Each row is a point on a landscape with many peaks, with its height.
From any point a climber steps to the highest of the 4 points nearest to it. It stops when none of these is higher. Distance is the straight distance between rows; heights are no part of it.
q_379 h=485: [ 19  27   2  31  -9 -12  53  -2  20 -42 -20  -4  -5   4 -16  16 -41  32
 -14   2 -48  10]
q_541 h=437: [-37  31 -33  22  -7 -38   4  19 -18 -36 -27 -16 -21  13  15   7   8 -24
  15  56   3 -39]
q_45 h=578: [  4  22  22  -5 -16 -10  10   5 -43 -65  26  15   3  -9 -14  32 -20  27
  16  -6 -13   5]
q_890 h=506: [-34  44 -39  28  42 -32 -18   4  -9 -59 -16 -29 -15  13   8   2 -15 -20
  -8  17 -18 -13]
q_998 h=496: [ 25  47   4  21   1 -61  38  24 -24 -63   5 -10  20  23 -11  33 -43  25
   8   1 -53   0]
q_396 h=436: [ 14 -30  47  -2 -51  12  23  -7   9  10   5  28  14   8  -8  19  44  -3
  36  44  16   3]
q_132 h=328: [-22 -16  -8 -36  51  12 -77  20 -35  -5  24  -1  22 -34  -4  -7  29 -50
   1   2  33  -2]
q_564 h=214: [  6 -25   0   3 -43   1  10  -3  34  58 -11  -3  -1  19  25 -14  28 -43
  24  32  16 -23]
q_431 h=448: [-46  15 -11  13 -27  -3  30  -3  -3  -2 -33   0 -22   9  35  20   3  -1
   0   0   7  -7]
q_318 h=358: [ 27 -39  41   8 -50  11   6 -18  40  46  -1  33   5  -8 -17  -4  10 -13
  23   4  25  -1]
q_173 h=484: [ 10 -10  38  -6 -19  18   0 -29 -22  -6  22  46   4 -18 -19  41   0  20
  16 -17  15  28]
q_293 h=705: [  9   4  18 -26  22 -17 -40  16 -34 -24  11   7   8   4 -21   3  16   1
  13  -7 -13 -10]
q_897 h=501: [-51  -1 -23  11   5  -7 -29  16 -20 -31   9  -4 -24  -8  10   9   9 -30
  10  50  32  -6]
q_228 h=327: [ 23  30 -25   1  60  26 -12   0  16  23   1 -22  10  12   2 -42  -8  66
 -49 -63 -26  22]
q_41 h=350: [ 19  31 -28   7  28  -7   7 -10  18   8   0 -16  -9  -4  -8  -7   2  30
 -22 -25 -17  -7]
q_916 h=365: [  4 -14  -9  -2   0  47  49 -13   5 -14  -9 -11  -7  -4   7  58 -53  57
 -17 -34  -1  52]
q_348 h=269: [ 22 -32  -1  24 -11  34  53 -16  47  12  -7  10  -1   4  -6  -3 -41 -15
 -18 -26 -28  23]
q_37 h=397: [-38   9 -35  26  11  35  29  -5  55  29 -32 -34 -34  19  36 -49 -13 -44
 -20  -5 -10 -32]
q_570 h=246: [-34 -10 -17   6 -25  31  29 -21  24  55 -28 -34 -40  14  71   7 -14   0
 -15   2  14  26]
q_78 h=494: [-11 -20 -16  35 -56  -5  87  13  31 -17 -23 -14 -21  12  13  43 -52  29
  -7  -4 -31  11]
q_227 h=538: [ 27 -18  34  -6 -12 -17  21 -14  -8 -31   4  33  25  -6 -36  -3  14  -6
  39 -16 -19 -17]
q_443 h=536: [-45   8  10  -7 -28  -8 -15   9 -59 -36  13   9   3   3  29  40  15  -6
  12  48  14 -23]
q_892 h=425: [ -4  22 -28  -8  55  28  19 -20  -2  -2  10 -33 -14   5  13  34 -33  53
 -47 -56 -10  33]
q_21 h=378: [ 14  -6   4 -16  -8  -2 -33   1 -11   9  20  32  19 -20 -19 -30  21 -53
  41  14  25 -19]
q_658 h=253: [  9 -54  40  15 -49  13  46  -7  48  52 -26   1 -12  17  18 -11 -31 -23
  -5   1 -10  -1]
q_874 h=439: [-29 -32   4 -46  -1  -6 -51  38 -47  18  32  30  15   3   0  20  26 -90
  30  75  49 -15]
q_223 h=605: [ 42  15  44 -16 -24 -15  -2  12 -29 -54  31  23  34 -10 -33   6 -11  22
  37  -3 -16  -6]
q_495 h=629: [  3  68 -17   1  86 -55 -33  13 -49 -44   4 -39   6  -6  -2  -9   4  36
 -37 -20 -22  37]
q_531 h=383: [ 11  37 -39  -3  78  -8  -1  17  -9  -7   0 -44  -4   2   8 -11   6  58
 -44 -34 -21  40]
q_591 h=575: [-68  15 -37  21  10 -12 -41   9 -18   5 -31 -23 -35   9  32  29  -7 -31
 -18  43  37  -8]
q_583 h=466: [ 53  10  26  -4  28  18  56 -16  32  -1  10   5   7  -1 -32  16 -35  67
  -6 -66 -59  25]
q_89 h=535: [ -6   4  -7  -8  -3  -5 -19  -8 -36 -46  15   7  -3 -11  -7  42 -14  49
  -6 -20   2  18]
q_671 h=537: [  7  54 -20  20  87 -60 -12  42 -30 -38 -18 -46  -2   6 -13 -36   6   3
 -16  27 -30 -12]
q_801 h=203: [-36 -49 -30 -20  -5  28 -36 -29  19  61   8   8   3 -15  20 -27  44 -42
  -8   5  26  -4]
q_66 h=609: [ 56  -7   0   0  34   8  36   1  45  -4 -13  -7  14   8 -28 -29 -14  44
 -18 -67 -40   5]
q_797 h=596: [-35  48 -43  25  82 -38 -29   3 -11 -26 -20 -45 -16  -9   0 -14   6  25
 -33   3 -25  16]
q_319 h=316: [ 23  31  -8  -3  60  -9  -8  -9  14 -11 -16 -36   2  -9  -9 -58  16  53
 -45 -33 -16   2]
q_300 h=606: [ 27  53   1  13  61 -53  -8  43 -51 -33   1 -41  -2  10  -2  -1  -3  44
 -38   3 -43  17]
q_419 h=71: [ 38   9  22 -38  50  31 -49   7   7  48  25  22  36 -29 -34 -56  32  -6
  -2 -44   8 -10]
q_188 h=335: [ -8 -49  22  26 -51  19  34  -7  31  37 -12  -6 -46  21  39  54 -30  14
 -15   9   1  26]
q_448 h=114: [ 37   0  13 -11  45  40 -26 -16  10  28  10   0  14 -35 -29 -47  21  25
 -18 -51  -6  13]
q_575 h=613: [-14  28 -35  18  -8 -14  28   0  29 -11 -26 -28 -17  21  15 -23 -12 -12
  -5   6  -9 -14]
q_697 h=505: [-12   3   2 -11 -15 -27 -11  27  -9 -36  -4  29  10  -5 -22 -16  16 -39
  16  18  -7 -35]
q_159 h=651: [-54  19 -68  43   9   6   2  -5  -2   0 -15 -23 -44  29  47   5 -25  -8
 -16  12   7 -12]
q_726 h=598: [-19  15 -25  19 -37 -13  55   0  25   0 -17 -15 -23  18  27  10 -24  13
  -8  20   0  -8]
q_313 h=419: [ 41 -24  28   0   4  10  20 -10  18   6  -7  20   4 -38 -45 -15 -24  25
   2 -49 -35  12]
q_904 h=41: [ 28  14  19 -32  75 -22 -81  29 -32  18  27  14  34 -28 -52 -60  31 -44
 -17  -8  -9 -21]
q_798 h=394: [ 35   9   9  -6  37  40  17 -20  -3   1  -6   0  -4  -7 -30  19 -39  55
 -20 -57 -16  31]
q_190 h=286: [ 12 -49   7   5 -53   9  -3 -22  14  76   6   6   2  18  44  13  45 -32
  15  42  29  -3]
q_906 h=386: [  6 -19  13  13 -34   0  48  -7  36 -15 -12  25  -4   7  -2  31 -47  30
 -10  -9  13  14]
q_808 h=460: [-22  24  12  13 -68 -36  41  22 -34 -40   3 -11 -18  26  20  17 -11 -11
   8  66   3 -17]
q_421 h=512: [  9  48  -9  26 -32 -49  18   7 -16 -60  -9  -5   6  10   5  -1 -33   8
  26   6 -30 -12]
q_279 h=73: [ 40  31  36  -7  37  13 -34 -21  -9   2  12  15  17 -21 -41 -19  15  45
   2 -47 -20  10]
q_684 h=451: [-10 -22  26 -35 -37   4 -45   3 -35  -3  32  38  27 -19   1  32  24 -42
  15  33  39   1]
q_498 h=508: [-10 -13  16 -11 -59 -15  -4  14  -3  -7   3  30   4  16   4  13  31 -25
  27  47  38 -22]
q_747 h=718: [ 13  43   9  -3  78 -24 -54  31 -58 -50  22 -35 -13 -22  -8   6  16  -2
 -28   3   5   6]
q_191 h=604: [ -6 -11  30  -7 -32 -10 -20  20 -39 -42  14   5   1   1 -10  16   1 -19
  11  36   9 -16]
q_716 h=530: [-27  31 -62  34  20  17  35   0  18  -2 -25 -31 -12  22  32 -16 -41  32
 -25 -19 -38  20]
q_10 h=418: [ -4 -39 -11  32 -37   5  47 -14  40  33 -28  13 -20  20  25   8 -20   3
 -12 -11  -6   1]
q_971 h=556: [ 12  16   3  -3 -13 -31  22  -3 -27 -48   7   1  27   6 -12  15 -12  30
  20 -17 -23 -28]
q_569 h=620: [ 28  -4  50 -60 -26  -5 -47  20 -52 -26  53  65  23 -15 -33  28  -1   3
  35   4  -6   5]
q_185 h=319: [-15 -17  12  10 -25  15   5 -24  10  19  -2  10 -10   6  33  14  -1   2
  -1  10  29  15]
q_584 h=455: [ 27 -58  58 -12 -24  13  -2 -29  24  22   1  36  24 -37 -42   9   7  25
  28 -29  18  16]
q_514 h=631: [  3  49  11  -3  41 -39 -41  19 -53 -46  12 -11   5  12 -10  23   7  22
   1  -8 -24  10]
q_414 h=409: [-34  -3   0  20 -73 -22  43  27 -24 -31   3  10 -15  25  48  55 -16  32
  15  44   9 -12]
q_80 h=149: [-30   7 -24  10  27  13 -26 -20  21  28  -1 -30   6 -11   5 -40  20 -12
   4  -6   9 -18]
q_309 h=202: [  7 -14  -2  -5 -16  26   3 -19  60  53  -4  -2  10  12  -8 -43  -9 -22
  12 -17  -1  -3]
q_717 h=238: [ -7   1 -26   5  24   8 -25 -11  11  32 -14  -7  17 -24 -34 -53  13 -37
  18 -10   9 -29]
q_285 h=424: [-34   9 -20  -2  42   2 -31 -11 -22  -5  -6  11  -6 -13  28   9  -7  24
 -17  -6  22  -1]
q_308 h=217: [ 12 -36   9 -27 -25  50 -12 -16  52  61 -22   4  -7 -17  -3 -63  50 -53
   0 -14  15   4]
q_932 h=379: [  5 -34  33  14 -76   0  34  -1   9  14  26  16 -21  18  32  52  -1  33
  10  31  31   5]
q_834 h=326: [ -3 -39  20 -20 -40  13 -24 -11  22  46  15  13  10 -14   7  -1  43 -35
  37  22  49   0]
q_3 h=228: [ 28 -12  14   1 -18   1  -6 -17  32  25 -15  37  15 -11 -32 -34   4 -25
  14 -20  -4 -18]
q_333 h=306: [-16  -1 -16  14 -10  -6   9  12  -2   5  -6 -16 -10  29  25 -13  11 -12
  10  41  19 -12]
q_860 h=211: [-25 -30 -15  -5 -40  39 -18 -26  22  81  -5  -3  -7  11  21 -22  30 -77
   5  16  19  -4]
q_951 h=398: [-44  35 -13 -23  57  -4 -61  23 -44 -35   4  -8 -16 -29 -13   8   6 -31
  16  37  18 -28]
q_576 h=449: [-10 -37  17 -37 -41 -26 -11  36 -18  21   5  35  20   9  13  35  62 -57
  49 100  39 -23]
q_963 h=239: [-19 -28  11 -14 -30  12  -2 -29  13  28   5   8  13  -1   7  -7  23   5
  10 -14  17  17]
q_850 h=262: [ 19 -28  13   2  -7  38  32 -25  35  25   6  11  19 -13 -35 -38  -3   4
  -6 -37 -12  -8]
q_61 h=467: [ 18  10 -20  11  23 -24  34   6   1 -35 -16 -31 -10  -5 -13  16 -31  59
 -18 -35 -28  25]
q_765 h=148: [-13 -15 -42 -15  29   6 -30  40  11   2   0   2  25  -5 -30 -46  24 -98
  12  41  29 -52]
q_556 h=416: [ 22 -18  -1  -7  35  24  67 -25  23 -12  -3 -13  -2   0 -31  15 -65  65
 -34 -70 -40  45]
q_247 h=323: [-12 -18 -23   5 -19  37  -6 -29  46  67 -33  -2   0   9  45 -43   0 -34
 -21 -36  13  -4]
q_490 h=389: [-22 -12 -24 -20 -15  -4 -37  11 -18  32  10   6   7  -6  30   1  36 -61
  15  46  40  -6]
q_382 h=422: [ -4  -8  -3  10 -30  15  54  -4  22 -10   4 -11 -26  23  36  37 -23  36
 -12 -31  14  28]
q_889 h=300: [ -4 -26  12 -25  -1  29 -39 -42   2  31  25  22  19 -22  -8  -8  40 -18
  10  -2  21  13]
q_434 h=459: [ 25  39   1  11  49 -38 -31  16 -22 -33   0 -17  11   9 -44 -29  21  -7
   1  -3 -14 -26]
q_311 h=634: [ 39  10  24 -48  -9 -11 -42  24 -54 -33  31  42  43  -9 -45 -17  13 -19
  34  10  -4 -23]
q_670 h=318: [ 15 -44  24  26 -38  46  26  -7  42  49  10 -13 -39  15  46  48 -22   6
 -20  19  14  20]

For each start below, name the point where the climber stops.
q_963 => q_293
q_285 => q_293
q_3 => q_293
q_421 => q_293

Call two points neighbours if one is among the 4 nearest of the other. Go from one point of each pair to the other, from neighbour to neighbour, staying as high as possible. Name the lowest point that can't be avoided.
q_293 / q_66 => q_313
q_293 / q_159 => q_890
q_747 / q_293 => q_514
